Each row is a point on a landscape with many valleys, with its height.
A ball rolls from a point to the lowest of its 5 nearest points, and stops where none of them is lower. Distance is the straight distance between rows; heights are no part of it.
J_365 (h 315): [ 31 -28   3  -3   9  32 -11  -2 -30   1  24  20 -10  32  29   8   7 -21
  13 -23  35  15  43   7 -19  -2  10 -16 -22  -3 -21  36 -32  16 -30   9
 -21]
J_690 (h 121): [ 17   4   5  -6 -14   3  10  -1  -3   2 -15   1   4   0  15  29 -18 -12
  -5 -33   7 -17  -1  -6 -37  -7  -4 -45 -31   4 -23  13   6  12 -51   4
  33]
J_936 (h 520): [-20   0  28  19   4  -2  28 -15  -3 -42  25 -37 -15  -6 -21  -3  25 -38
 -29  25  33  14 -19  -7  19  -3   3  11  11   3 -65 -24 -24  24 -40  14
 -24]
J_473 (h 632): [ 32 -13  -3  12  27 -45  -9 -30  55 -13 -24 -10 -12 -25 -49  -7   2  24
  17  22   8  10 -26 -45  -4  -4 -15 -10 -15  27   7   0 -11 -10  -7 -18
   4]
J_315 (h 344): [ 11 -41 -20  -1 -35  18   6  20  -8  52   1  21   2  12  36   7  20   6
 -26  10   7  -4  29  22   8 -20   1 -23  39   0   6  -2  17 -35  16 -13
  22]
J_33 (h 433): [-10  -8   6  24 -17 -25   3 -30 -17  -4 -26 -19  25   4  20  -6 -20  14
 -15  28   3   3  -1 -22 -70  10  11  21 -33 -19  -5   6   4 -37  26  30
   4]
J_201 (h 37): [-14 -10  26   6  -7 -13 -48 -25  15 -11  13  -8  -3  -3 -43  23   5 -21
  17  62  12 -22 -12  -8 -15 -13 -36  -3  25 -26   4   1  17  -1 -17  31
  13]
J_351 (h 355): [ -5 -10  26 -18   3 -16   8  28 -45   5  65  50   1  17   5 -29  25  -4
 -42 -10   3   1  25  28  33 -17  21   6  -6   3  -3  33 -11  26  27  28
 -32]
J_341 (h 252): [ 23  10  -1 -27  30 -15   4 -24   9   5  20  29 -11  18  11  -9  29  17
  18  22  -9  32  -3   4  -5  13 -11   4   1 -14   1  12  15  16  26 -33
   5]
J_915 (h 245): [-13 -16 -17  -2  14   1  -8  -2   3   8 -18  -8   1   9 -23  -6 -21 -19
   9  22  30 -17 -46   2  -4 -12 -14 -19  10  12 -30  23  12 -12 -20 -28
  15]
J_788 (h 259): [  6 -11 -23 -32 -18   6  33  31  -3  41   3  34 -30   8  20 -16  16 -15
 -17 -33  -1  30  14   8  20  -8  13 -40  17 -10  -6   2  16  -1  18 -11
  -3]
J_447 (h 416): [-21  21 -44 -11 -30  22  19  25  23  24 -52   4   6  -1  40  18  19  16
  23 -14 -42 -20  13  23  22   3   0   2  -3   6  18 -45  14  -8  34 -13
   4]
J_207 (h 354): [ 17   0 -27   5 -24 -32  -5 -26  32  11 -45 -13  37 -11 -31  -3 -46 -17
  27  19  -6 -10  -2 -32 -16   1 -19   4 -13  11  30 -23  14 -12  -9 -29
  -1]
J_640 (h 203): [ -8  23  26 -15  18  20  26  -4 -35  -3  60  11 -29  14  33  12  23   7
 -14   4  -1   4  10   5   9  12  14   3  -5  -9   3  14  15   9   7  19
 -24]
J_953 (h 535): [ 18  -4  40  17  15   2  -6 -13   5  -5  -4  -1  14 -20  -7  10  -5  12
   7 -17   5   8 -17 -22 -42 -15  -8  30 -18 -11 -27   4 -16   6 -27  11
  -3]
J_291 (h 292): [ -5   9 -40  15 -26   2   7 -39   1  21 -10 -17   7   8 -13 -24  15  -7
  23  21  13  -3   8  18  -6   5 -24  28  34  -5  39 -23  13  -8  41 -48
  24]
J_71 (h 534): [  0  19  -4 -36   5  16  11  14 -39  14  16 -25 -28  -8  55  26   9  26
 -14  -8 -29  -3 -11  28 -29 -16  19 -18 -11   0  17 -10   5  -7  16  30
  -1]
J_160 (h 440): [-40  37 -37   2  -8  -9  10  12 -16  25 -18  -5 -13 -19  27  24   6  24
  22 -46 -31  10  42   3  22  16  12 -11 -10 -13  28 -37 -11  -8  29  17
   4]
J_422 (h 797): [ 21 -28   7  28  20 -56 -13   9  31  -8 -26 -28  30 -33 -16  -8 -15   5
   0  14  29 -12 -33 -26  -4  -8 -33  -2  16  28  12   2  42 -20  -6 -33
  -3]
J_832 (h 423): [ -8  21 -31  -8   9 -35  36  -4 -24  33 -17   8 -10  -4  32   7  34  16
  -1 -20 -12  26  35  16 -18  19   4   0  -3  -4  30 -14   7  -5  38 -15
  13]
J_760 (h 389): [-18 -12  -5 -35  -7   7 -12  20 -30  16  10   8 -18  -2  47   1   5  30
 -18  -8   3   4  43  10  12 -18  31 -11  -8  16  35 -28  -4   5  -1  20
 -16]
J_573 (h 187): [ 13 -20  17  -9  27  10  16  32  -4  -9  25  36   3  18   8 -19  35   0
  -4 -14   0  41 -23   9  27   6  17 -23  11  -9 -13  46 -14   3  -6 -17
  10]
J_246 (h 256): [ -1 -14 -21  13 -12 -21   2 -14  -5  23 -26  -1   6   1   4 -36   7  -9
   1   0 -10   1 -31 -18  25   4   2  -6  25  -5  36  20   8  -9  39 -50
  20]
J_527 (h 545): [-44  10 -62 -19 -25  -5  12  22   1  33 -52  -3 -20  22  30   0  41  -2
  33 -40 -30  -5  35  16  13   5 -17  -4  13  27   7 -38 -16  -9  29  15
 -26]
J_197 (h 265): [  2   1   9  20   3  17  17  -1  -1 -29  40  14  14   4  -7 -22   6 -45
 -17  -9  18   4  -2   7   9 -20   1 -19  -8 -30 -18  42 -42   3 -46  -2
  12]
J_978 (h 498): [-29   8  21  -7  -6  -1  -9  14 -47   5   8   9 -12 -22  20  15  18  20
 -45  -6  -9  13  46  -1  31   1  22 -17  -2 -17  18  12  -1  22  37  30
 -18]
J_899 (h 383): [  6  39   6 -26  27 -34 -18 -18   4  -6  28 -20  -1  20 -16  -8  34   8
   4   1   8  23 -14  -5  58  55   9 -10 -27 -28  15  25  -3   4  20 -21
 -33]
J_864 (h 316): [-28  16 -25 -10  -7   3   5  13 -28  28 -28  -7  -9   6   4  47 -39  12
  26 -19 -50 -52  14 -34  28  23 -12  22 -31  28   8 -41 -32 -20 -24 -13
 -23]
J_94 (h 625): [ -1  26  33   1 -19  33 -15  -9 -33 -23  36 -18  19  10  14 -17 -19  -8
 -14  -3  17   5 -13  32 -10  22  22   1  -8 -19 -44  19 -40  20  14  42
 -21]
J_57 (h 271): [  0 -11 -23  40  -6   8   3   6   3  35  -3  11  20  -6  -8 -24  36  11
  10 -15   0   3   7   7   7  15   0  -6  26  19  32  -5  13  -5  40 -45
  29]
J_521 (h 144): [ -9   8  26  -8   2 -17  31  16 -10 -18  61  17   6  32  -7   6  10  10
   8  37  27   3 -13  21  55  17  -7   6 -13 -25 -19  20 -11  23  -4  -9
 -30]
J_596 (h 335): [  9 -21   4 -16  11  19 -11   2 -14   0  45   0 -28  59  38  -2  32 -34
  -7  26  24   5  14   9  38   2  24 -10  -7  -4 -21  30 -10  -8 -10  -8
 -19]
J_871 (h 446): [ -9  39 -38 -18 -18  14  18  29   3  27 -24   8  20  -5   9   1 -27  27
  -1 -27 -58   0  -1  27  37  13  17 -23  -4   8  29 -22   8 -17  55 -29
  24]
J_821 (h 298): [ 12 -14  -8  11  -2  43   4  14  -6  22  -5  30   3  12  36  17 -34  -7
 -10 -37  -3  -1   3  21 -18 -24   0 -26   3 -15  -8   3  -1   5 -24 -18
  14]
J_460 (h 310): [  9 -32   3   5 -32  41  -4   5  11  26 -32  12   9 -19  -9  11 -60  -1
  18 -18  12 -25  15   6  -2   2 -18  17  -9  19   3 -23  19 -10 -29 -10
  10]
J_796 (h 236): [-15  20  14 -21   5  -4  11 -20  20 -22  21 -21 -15   7   7  13  34  11
  -5  20  -1  23 -11   3  13   8   2  11  -5   1  -2  28  -5  17  -7  -1
 -30]
J_868 (h 212): [ 14 -25 -23   1   0  16  12   3  -2 -15  13  -9  20  75  17   4   8 -25
  -4  18  33 -23   3   0  13   9  -6 -31  37  19  -6  21  -1  -7   6 -18
  53]
J_684 (h 334): [ 20 -12  19  -3 -22   8  10  -2  15   5 -37  22  31 -24   4 -15 -52  -4
  12 -10 -18 -37   5 -20 -39 -10  -8  11 -32  26  -4 -26   0  -8 -19 -14
  -7]
J_304 (h 527): [-24  -5  -6  -7   3  20 -16  38 -33  15  32  16   0 -18  50  -2  21  43
 -30 -16 -18  23  20  20  21  -4  39  12  -5 -28   5 -15  25   4  30  29
   9]
J_617 (h 562): [-16  11 -18 -19 -11  -8 -35  54 -33 -10  13 -26 -17 -12  47  34  26  22
 -19  -3 -26  15  30  16   0  -4  53  27 -14 -16  32  -9   5   6  21  26
 -19]
J_243 (h 122): [-18 -27  15  26  28 -18 -34 -13  30 -43   3  -5 -16  40 -42 -10  13 -32
  -1  18  18 -27  16  -3 -16   8  -9 -27  35  14 -27  -6  -1  14 -40  38
  21]
J_257 (h 128): [-33  -4 -12  10 -16  11  -9   5  17  17  32  10  16  26 -53  -8   0 -10
  21  16  -2 -10 -31  29  -4 -17 -18 -23  46  -7   4  40   4   3 -15  -4
  57]
J_30 (h 349): [ 16 -12   9   6 -10   7 -18  16  17  30  12  17  22 -23 -23  12 -35  34
   8 -27 -14 -26 -31   8 -14 -13 -23  -4   4  -2   5 -12   0  -4 -22   4
   3]
J_324 (h 658): [ 17 -12  34   5  12 -22  16   7  14 -12  -8  -7  -1 -40   0  18  10  23
 -23 -21  11 -12 -51  -3 -40 -15 -14   1  -5  19 -31 -14  -9 -20 -31  -9
 -13]
J_453 (h 387): [-10  -9  21  -3 -23 -15  -3  -7  -6  -2 -13   1   9 -33   8  11 -29  13
  42   3  -8  -5  18 -19 -51  -5  19  36 -32   1   5 -14 -14 -12  -2   8
  12]
J_770 (h 548): [  6  -1  15   4  27 -25  11 -34  27 -23   2   9 -27   6 -28 -18   5 -10
 -26  27  33  51 -17 -24  -2   6 -24   7 -33  11 -17  27 -13  25 -37 -25
 -10]
J_290 (h 441): [ 19  45   8 -24  10  -9 -27  -4 -32   9  28 -16 -19  -2  -3   4 -29  18
 -24  26  -3 -20  19   4  16  44  21  23 -10  -3  48  34  31  20  43  33
   0]
J_350 (h 230): [-10   9 -35  -3 -57   0  21 -11   5  38 -45  -7   7   8  30 -19   9  16
  32 -23 -31 -24  22  24  42  25  -2 -17  29  12   6 -37   3  -4   7 -15
  11]
J_968 (h 475): [ 12  24  29   0  31 -16   5   3  21 -17  17 -20 -40 -15 -33   1  32 -13
 -32  18  20  48 -26  -9  13 -11  -9  25  -6  12 -36  13  10  19 -22 -12
 -21]
J_272 (h 287): [ 12  -5 -29  16  -2 -20   5   7   7  33  -3  38 -16   6  20 -28  17  18
   6 -14   9  20  36   3   6   8  -7 -34  36  23   9 -17  18   8  33 -27
  32]
J_819 (h 191): [ 15 -29  13  23  -5   7  48  24 -20 -26  53  28   9  56  -1 -11  41 -41
 -10  21  32 -22 -19  17  65   1  17  19 -29 -19 -15  43 -35  -2 -15  -9
 -25]
J_209 (h 181): [ 24 -32 -12 -13  -8   5  -7  32   9  23  17  19 -18  45   5 -22  14 -14
  10  -9  24  13 -29  16   6   9  19  -6  28  -3  -7  29  -7  13   7  -1
  19]
J_812 (h 510): [ 10  11  48   6  21 -42   2 -42   4 -33  -2 -11   2 -15 -15   6 -23  16
 -10  15  21  10  11 -19 -40 -15   7  31 -50  -5 -18   6 -11  -5 -14  23
 -22]
J_390 (h 379): [ 19  38  -2  -4  -6   4 -16  -9  -4 -45  10  -8 -13  -4  27   8  -2  34
 -25   5  -1   7   1  24 -17   0  18  14  14 -13   1  32  12  19   9  12
 -32]
J_600 (h 391): [ 21 -40  14  31   0  15 -34   1   2 -26 -21   5  38 -37 -12   3 -19 -20
 -20 -27   3 -21 -39 -18 -39 -29 -16  40  -8  18   0 -18  -1 -19 -11   0
  15]
J_79 (h 604): [-14  17 -33 -32   3 -10  22 -18 -29  26  -8 -28 -27  26  14  12  36   8
 -21  -1 -31   3  60   7   0  25  33   6   9 -15  23 -19   7   7  48  -8
   2]
J_834 (h 465): [ -1  27  -5  -5  29   1   6 -10  18 -22 -34 -15 -19 -15  11  20  -9  15
   6   4 -35  -3  -6 -10   2   5   7  20   2  36  10   4  -2   2  13 -15
 -21]
J_305 (h 369): [ 11 -29   8  19  13  -4   2  22   7 -19   4 -16  15  20 -27  17   6 -41
 -37  19  30  -5 -21  -4  33  18  -1  -1   1   7 -35  23  -7  28 -53  -4
  25]
J_570 (h 134): [ 15  16   0 -13 -18 -14 -12   6  25  15 -33 -19   6  -5   0  21 -28  -4
  44 -26 -52 -25 -20 -20   7  10 -24  18  -9  32   3 -17 -16 -41   2 -12
  -6]
J_891 (h 288): [  0 -10 -35   1 -25   2   0  13  14  41 -13  18  29 -10 -16 -16 -29   0
  21  -2   3   4   2  11  -2  -2 -16  26   3   2  15 -30   4 -21  -3 -15
  22]
J_348 (h 426): [  1  20  39 -13  35 -32 -24 -24  13 -40   6 -19 -30 -24 -17   0  -6   2
  -4   3 -13  22   1 -11  23  -3   1  12 -28  13   2  22 -22   4 -13  -7
 -38]
J_377 (h 484): [-21  17  -4  -4   1  -4   1  34 -34  26  12  -2  -2 -23  11  28  15 -14
  37 -34 -23   5  44  11  30  18  22 -11  10 -13  13 -29 -12  13  28  22
   8]
J_338 (h 207): [  1  -7 -16  -6 -12  25  -2  16   0   8   7  18   9  14   6 -53  10   0
   1  -2  -4   6 -23  14  37 -39   0 -13  75   0  38  17  12 -30  43 -38
  44]
J_155 (h 296): [ -9  13  20   1   7  -4  37 -11  10 -19   8 -23 -22  40 -14  13  24 -13
 -28  17  13  26 -21 -12  31   3  -4   2  -5  11 -42   0   9  29 -48   6
 -13]
J_332 (h 517): [ -2  -2  23  33  17  19 -10 -30  -2 -65  39   9  10   0 -27 -23  11 -12
   4   2   7 -11  -8   6  -3 -20   4  26 -10   0 -40   2 -31   3 -12  35
 -24]
J_928 (h 339): [ 17  -8   6  18 -29  31   3  -5  10  11 -30  35  23 -42   8 -14 -64  -1
  25 -27  -4   6  18   1  14   1  -4  19 -34 -10   0 -39 -14 -23 -18 -21
 -13]
J_635 (h 302): [  0 -30  -6   7 -32  -5 -18 -16  19  -2 -35  -8  20 -22 -29 -19 -36  -8
  12  22  18 -22 -27 -14 -37 -31 -19  21   6   9  13  -9  28 -17 -24  -4
   3]
J_248 (h 359): [ -2  -7   7  44  15  20   4  15  10  -7  -3  40  12 -27  25   5 -32   9
   4 -43 -26  16  13   3  15   4  -8  -1  -1   2  18  -8   0 -35  16 -22
 -11]
J_633 (h 301): [ -6  18 -13  -2 -37 -11  15  23   0  45 -45   0 -19   1 -23   4 -26   5
  21 -25 -15 -47   5   0  16  33 -18 -17   4   1  36 -42 -31 -27   9 -21
  11]
J_644 (h 476): [ -1 -16  29  11   4 -12   4  -2 -11 -23   0 -26 -14   5 -15  30  17 -38
 -55 -16  34  -3   4 -38  -9 -10   8 -16  -6   4 -42  19 -14  23 -74   4
 -16]
J_70 (h 536): [-10   3 -29 -26 -35  12  44  12  11  45 -56  -4  -4  -3  34  -2  27  21
   0 -52 -29  -3  41  21  15  -5  10  -5   5  13   4 -64  24 -28  25 -12
  -4]
J_419 (h 308): [  4 -12 -20 -19   3 -44 -11  -8  20  17 -28   6  25   0 -17  12 -41   1
   7 -12  -9 -36 -16 -44  11  23 -16  25 -40  38  10 -46  11 -14 -26  -6
 -12]
J_202 (h 425): [ 12 -37  24  28  23   9 -30 -12  10 -50  22 -24  19 -21 -14 -37  20 -35
   0  -1  17   5  -6  -5 -27 -24 -15 -13 -17  -4 -39  21 -42   4 -25  30
  -6]
J_732 (h 170): [-23  -5   2  16  -4  -1  -5  27  21   7   7  42  20  27 -14 -31   9  -6
  12  16 -21   9   3  13  26  14  11   3  54 -10  67  16   8  -8  61 -28
  23]
J_529 (h 333): [-18  -4 -26  13 -11  -1 -31 -22  29   6  -8 -15  22 -26 -35 -16 -10   3
  32  29   8   7 -29  -2   0   9 -25  38  33  16  26 -21  26 -32  14 -15
  17]
J_533 (h 432): [  0  19 -10   0  30   8 -20 -13   5 -12  20  18 -15 -18 -13  -2 -11  24
  -3 -10   7  41  -7 -20  41  26   2   3 -18  -1  13  11 -24  18  43   3
 -30]
J_742 (h 295): [-16  -2 -46  21 -16  16  -1  -8  33  42 -22 -16  26  -5 -14 -20 -10  -2
  26  -9  -1  14   5  12   3   6 -31  24  24  -3  44 -21  21 -20  54 -33
  17]
J_328 (h 220): [ 15  -5 -23 -12   8  21  13   4   7   9  -9   7  13  -1   3 -23  -9   2
   3  11   3   7 -42   4  16 -27 -14 -19  25  11 -29  21 -18  25  -1  -9
  13]
J_537 (h 338): [-11  20 -22  -5 -26 -13  24 -13   8  22 -13 -16  17   3  -5 -11   2 -10
  34 -18   7 -19   0 -14  35  44 -10 -25  20  18   3 -12 -19 -23  28 -30
  -7]
J_759 (h 563): [-22 -21  26  35   6  13 -13 -18  -4 -44 -11  -2  15   8  -8 -15 -10 -31
   3  -5   2  -8  14 -17 -52  -3  14  -6  -9   2 -57  33 -61   7 -49  11
   6]
J_118 (h 438): [ 27  21 -28  12 -13 -21   9   9  -5  39 -11 -26  10 -27   8   7   0   3
  35 -37 -33   2  -1 -20  39  25 -28 -16  41   6  10 -23  -3  -7  20   1
   3]
J_222 (h 263): [ -4 -15 -15  12 -27  30   7   0   1  35   4  25  17 -14  15 -17 -37   4
  -1   0   4 -22 -20   7   4 -24 -29   0  45 -11  -6  -8  22 -13   8 -18
  56]
J_921 (h 147): [-22 -16   6  19   7  13 -13 -15  14 -10   4  19  -8  56 -37 -20  21 -13
  47  22 -14  -3  12  31 -21   1   0 -21  36 -23  30  -1 -12  14   9   8
  30]
J_675 (h 205): [ -2 -50 -13  -7 -11 -15 -29   1  17 -16  -9  -9  19   0 -42 -11 -18   6
  28  37  26 -28  -8 -22 -29   5 -29  30   7   7   5 -17  44 -14  -9  24
  15]
J_145 (h 70): [ 18 -12   0 -32  -6  18  11  15 -21   3  35  20 -10  14  43  22  36  -1
 -24 -12  13  29  39   0 -13 -21  44 -30  -8  13 -13  11 -13   5  16  18
  -3]
J_993 (h 365): [-23 -22 -22  -8 -16 -18   6 -20  -1   6 -31  -7  31 -15 -41  -5  -4  -5
  14  46  31 -18 -29 -32 -15 -20 -23  30  12  13   9 -12  47 -27 -13  -7
  -7]
J_890 (h 157): [-15 -35 -27 -13   4  16 -22   9   6  26  15   8   3  32 -12 -35  -6 -11
  -3  23  27  -6   7   4 -22   7  10 -35  29   5   6   5  12  19   0  30
  20]
J_410 (h 143): [-35  -3  15   0 -24   1  -2 -13  -4 -38  -6   1  26   3 -66  23  23 -53
  44  23  -7 -36  -5  -1  -1 -21 -25  -9   8   6 -22 -16  46 -43 -33  15
  25]
J_585 (h 448): [ 20  30   5   2  14  17 -17   2 -24 -25 -24 -30   7 -29  14  22 -30  15
 -22   7  -2   5 -16  11 -20  15  16  24 -16  -3   4  18  13  -5  20  28
 -15]
J_972 (h 88): [-30  11   2  -2 -12  15 -25 -20   3   8  12 -20  10 -18 -34  10 -10 -25
  13   9 -18  -8 -17  -5 -41 -42 -40 -11  26   0  -4   5  36  -8  -6   7
  40]
J_974 (h 353): [ -2  28 -15 -10  -9   0  11   7  10 -13 -49  17  11 -32  -7  41 -11   5
  16 -25 -63 -21  15 -10 -14  -6 -10  18 -12  20   1 -40  16 -21 -13  -2
 -15]
J_516 (h 538): [ 11  31   8 -19   2  43  10   6 -17   6 -15 -19 -12  -7   7  19 -12  -9
  -5  28 -21  -6  -2  -8 -39 -34   4  10 -38  -4  -5   5  13   2 -23  19
 -10]
J_374 (h 221): [ 11 -38  35  37  24   4 -27   1  25 -62 -13  -7  13  29 -28  -7  23 -19
   4  -6  10  -6 -14 -14  -8 -14 -16  -3  47  -3 -19 -42   4 -11 -52  30
  21]
J_578 (h 491): [ 19  20  16 -21  -6   0  -7 -28 -11 -19 -19 -30 -18  -6  14  26 -29   9
  -4  57   0 -22  25 -19 -42   2   0  30 -19 -19  15  -2   6  -2  -1   8
 -23]
J_436 (h 561): [  6   2  29   6  14   6 -10 -14 -14 -37   4 -10  20 -13  16 -23 -27   2
   2 -25  -2   9   0   4 -16  20  14  -8 -22 -25 -36  15 -24  -9  13  47
   0]
J_420 (h 123): [  5 -26   4  15  14   3 -29   2  26 -38  17  32   3  12 -36 -24 -10   2
  13   3  13 -20 -24   8 -21 -11 -18 -16  26  -4  23  -5  -5  10 -10  21
  10]
J_960 (h 461): [ -9  33  33   4  13  -5   5 -28  -8 -23  33   6  -2 -27   3  13  -9  21
 -22 -10 -16  21 -35   0 -31 -21   9  16 -33 -36  -2  17  -7   5  -7  14
 -23]
J_428 (h 660): [  0   6  21   0   2 -13   1   8   3 -32  -4 -74 -13 -12  17  19   3   0
 -15  14 -19  -1 -32  23 -40  12  15  21   3 -12 -25  15  13 -18 -15  31
 -10]
J_232 (h 395): [-13  22 -23 -10  19  18  -4   0   2   6 -47  12  16 -31  25  15 -32   9
   4 -31 -25 -11  10 -23  -6  13  14 -11 -13   9  33 -15  -6 -30  21  -4
   0]
J_277 (h 272): [-12 -20   2   8  -7   2  11 -11 -15 -15  40  16 -12  15   4 -17  29 -35
 -22 -16  32   4  40  10  15   0  19 -22  -3  10 -33  23 -14  20   0   9
 -11]
J_35 (h 488): [  8  25   8   3  25 -26 -40  23   1 -10  40 -28  -8  35  35  -5  10  27
  -5  38 -14 -13   0  29   3  41  18  20  -6 -12  12  35  21  30  17   4
 -26]
J_75 (h 388): [ -9  24  20   9 -25  33   0  22 -42   3  15  28  -6 -17  41  31 -26   8
 -27 -32   1  12   8   8 -16 -34  10 -15 -36 -16   7  14  -8  19   7  15
  23]
J_923 (h 356): [ 10   3  -6  14   1  25 -12   6  35  15   4  28   2 -31 -10 -12 -30  25
  16 -17 -15  -5 -23  11 -40 -27  -1 -15   3  14   6 -24  -4 -12  -1 -29
   6]
J_130 (h 348): [ 16  19  -8 -12   9   0  12  -2 -31   0  41 -12 -12  39  45  16   9  16
 -30  21   4   8  40  30  -2  22  25  12  -3 -17  27  34   7  13   5  48
 -14]
J_259 (h 89): [ 21 -28   1  12  31   8 -39  -9  19 -22   5  32  -4  17 -37 -13  22  -3
  15  27   1 -29  -4  -9 -18 -14 -13 -37  17   0  -2  -1 -15  28 -46  35
  -4]
J_206 (h 427): [  8  -8   1 -27  -1   2  28  14 -27  -6  51 -27 -28  30  55  11  35  13
  -4  27   0  15   4   5  10  26  41 -14   4 -36  -6  -9  11  22  16  10
   0]
J_21 (h 185): [ -5 -29  10   2  -8  13 -11  11  -9  29   2  64  -9  -3  -2 -18  -5  -3
  -2  -8  14  13  31  10  -4  21  26 -18  -6 -17   2  16  -4  22  31 -12
   2]
J_267 (h 385): [ -1  36  27   0  -6  -2  15 -35   9 -48 -10 -26 -25  -3 -24  11   8  52
 -26  21  34  12 -13  12  -5   6   8  27 -13 -13 -21   7   7   7  -7  36
 -33]
J_375 (h 386): [  6   8  21  14 -14  30  14 -20 -32   2 -20  25  -6 -25  19   9 -52  -9
   8 -18   2  11  45 -30 -17  -7  20  18 -26 -17  14 -18  -4  10  21   3
  -7]
J_80 (h 373): [  4   8   1 -32  17 -28  25  -3  42 -15  -2 -12 -16   6 -20  26  19   5
   4   8   0  24 -30   1  21  -8 -16  16  11  22  11   9   8  13   8 -19
  14]
J_90 (h 751): [ -9  11  35  -2  -7   8  -5  -3 -14   1  28 -34   0 -11  -7   5 -11 -27
  -8 -32 -13   0 -18  12 -20  -6   3   8 -18 -12 -39  15 -40  -1 -19  43
   7]
J_26 (h 364): [ 12   6 -14 -20   9   9   7   7  20  -3 -22   7 -13 -23 -16   0   0  16
  -6  -8 -18   2 -49  -1   2   3 -33 -30  23   2   0  14  39  16   9 -19
 -19]
J_961 (h 582): [ -1  12  40   5  17 -10  -8  -6 -28 -30  18 -29   2 -12 -29  11   4 -11
 -32  15  16  -1   7  -8 -18 -20  14   2 -27 -16 -52   9 -11   8 -36  23
  -7]
J_491 (h 516): [ 10 -47  13  51  30  -3   6  41  15 -21  19 -23 -25   0  -7  -7  25 -15
 -12  16  11  -3 -41 -35  -8 -15 -23 -12  25  15 -16  -4   9 -11 -42   4
 -12]
J_860 (h 327): [  1   8 -38 -10 -17   2   8  -8  17  26 -32  -7  17   1 -12 -23   2 -33
  25 -17   4 -13 -31   9   2   4  -6  13  21   3  19  -7  36 -19  40 -22
   9]
J_363 (h 463): [  4  21  42  -9 -21 -14 -20  36 -24  -2  44  12 -12   0  35 -42  -2  19
 -28 -10   7 -35   2  39  17  18  20   4 -17 -45 -21  32 -11  -9  22  59
 -24]
J_989 (h 183): [-22 -12 -47 -13  11   9  -6 -13   2 -20 -14  -4   8  -4 -25   6 -11 -19
  12  43  32 -21 -27   5 -15 -30 -27   6  48  -4  -9  -6  45 -27 -16 -25
  21]
J_555 (h 583): [ 11 -13  41  10  45 -19  -6 -12  11 -23  -4 -24 -15   4 -20  -4  13   3
  -5  -8  34  21 -18 -21  -4 -15   2   2 -15  18 -26  -8   2   5 -31 -12
 -25]
J_884 (h 522): [  7  17  12 -10  20 -26 -11 -11  19   0 -25  -8  -6 -32 -18  19 -11  19
   5   0 -13 -20 -24 -34 -20 -24   4   7 -25   3 -12  11  15 -12 -21   8
 -11]
J_621 (h 403): [  2  49 -14 -29  -7 -22  40 -12 -10  34 -54 -17   2   3   1  14   7  23
  26   1 -52 -27  31 -14   4  18 -11  -1 -27  11  22 -16 -13  22  15 -11
 -22]
J_827 (h 184): [  0 -26  -3   9  10  12 -31   7 -11  18  -6  -5  21  -6 -21   1 -40 -26
   6   8  25 -11  -3  17 -14 -14 -13   0  21   9   5  41   2   4 -41   6
  21]
J_991 (h 571): [  6   2  28 -17  25  31  10 -28  -4 -27  32 -20 -13  -3  -5  -1 -13  10
 -16   1  36  28 -11  -7  10  -8  10 -10 -29  -3 -17  23 -11  13 -41 -16
 -18]
J_789 (h 323): [ 13 -28 -17  26   6 -28 -10  11   7   8   6  17  20 -24 -32 -10 -23  10
  -1   4 -15 -16  -8 -48 -24   2 -15  16   2  18  16 -22  -5 -38  17  -3
   4]
J_262 (h 393): [ 22  12 -13 -19  25 -37  20 -20  30  35 -16  14 -25  -3   4   2  23 -18
  15  -8 -22  33   7 -12  46  23 -11 -13  25  -6  26  -5   2  21  38 -43
   9]
J_587 (h 404): [ -4   0   0 -12 -16  -9  28 -11  23  12 -46  13  17 -23  -7  19  -9  14
  -3  -1 -20 -32 -16   1 -43 -21 -22  30 -38  12  -3 -29  -1  -5 -24   8
 -33]
J_283 (h 211): [  8 -15  -2  13  -2 -11   3   1 -11   0  17  39 -24  33  -3 -35  56 -22
  -9  13  10  39  25  22  36  19   2 -10  23   2  10  20 -34  31   8  -6
  11]
J_296 (h 175): [ 15  12   3 -24  14 -17  26  16 -33  14  44  35 -15  27  20 -13  37  16
   5  18  20  43  15  32  42   2  11  -4   1 -42   4  26   2   2  13 -35
 -30]
J_208 (h 480): [ 13  29  25 -11   5  22 -11 -18 -26 -15   4 -29   1  -5  24  27 -23  29
 -43  -6   8   6  15   6 -33   3  14   4 -12 -13 -19  -2 -26   3  -3  30
  -3]
J_196 (h 51): [-15   5  17 -19  -2 -11  31 -34   1  -4  38  19 -19  16   8  31  48   2
  -9  30  21  29  -7   1  30  13  17   3 -15 -23 -35   6  -8  10  -4 -13
 -19]
J_215 (h 332): [ -2  -9  15  19  14  15 -11  29  11 -30  29  -8 -10  48 -13  -3  18 -29
 -21   1  17 -20 -25   4  40  22  18 -33 -20   7 -25  17 -41  30 -55   8
  13]
J_115 (h 518): [  7  34 -27  13  10 -14   3  13  -8 -10  -1 -37 -19 -10  34  16  -6   2
   9  28 -11   5  45 -10 -22 -22  33  19 -25   3  22  -1  16  21  30  19
 -22]
J_345 (h 231): [ -9  -9 -19   2 -12   9 -13  24   5  51 -27  12  25 -21  10 -11  -1  13
 -15 -27  -2  19  33   4  17   8  -6 -21   1   6  24 -26   3  26  31  -7
  34]
J_479 (h 279): [  8  -1 -10 -15  26   8  -6 -22  18   4 -12  -2 -21   8 -14   7 -27   5
  11  12  13  31  -3 -32  -5 -20 -16  -5 -16  21   0  -2  11  25   4 -14
  21]
J_444 (h 274): [-28  -2 -28  28 -34   4  -4  22  -1  35 -44 -12  23 -15  16  -7   2   7
   6 -35 -23  -9  58  12  36  23 -13 -13   0  15  27 -43   1   2  10 -44
  22]

Call two points neighbours if one is among the 5 nearest of the other. Go from one point of each pair to the other, from neighbour to neighbour, staying as low as possible. Name the highest point that can't be avoided.
J_196 / J_201: J_573
J_350 / J_145: J_444
J_570 / J_201: J_633
J_145 / J_196: J_640

Where does a ball stop that starts at each point below?
J_891: J_201
J_90: J_196
J_436: J_196
J_57: J_201
J_291: J_201
J_860: J_201
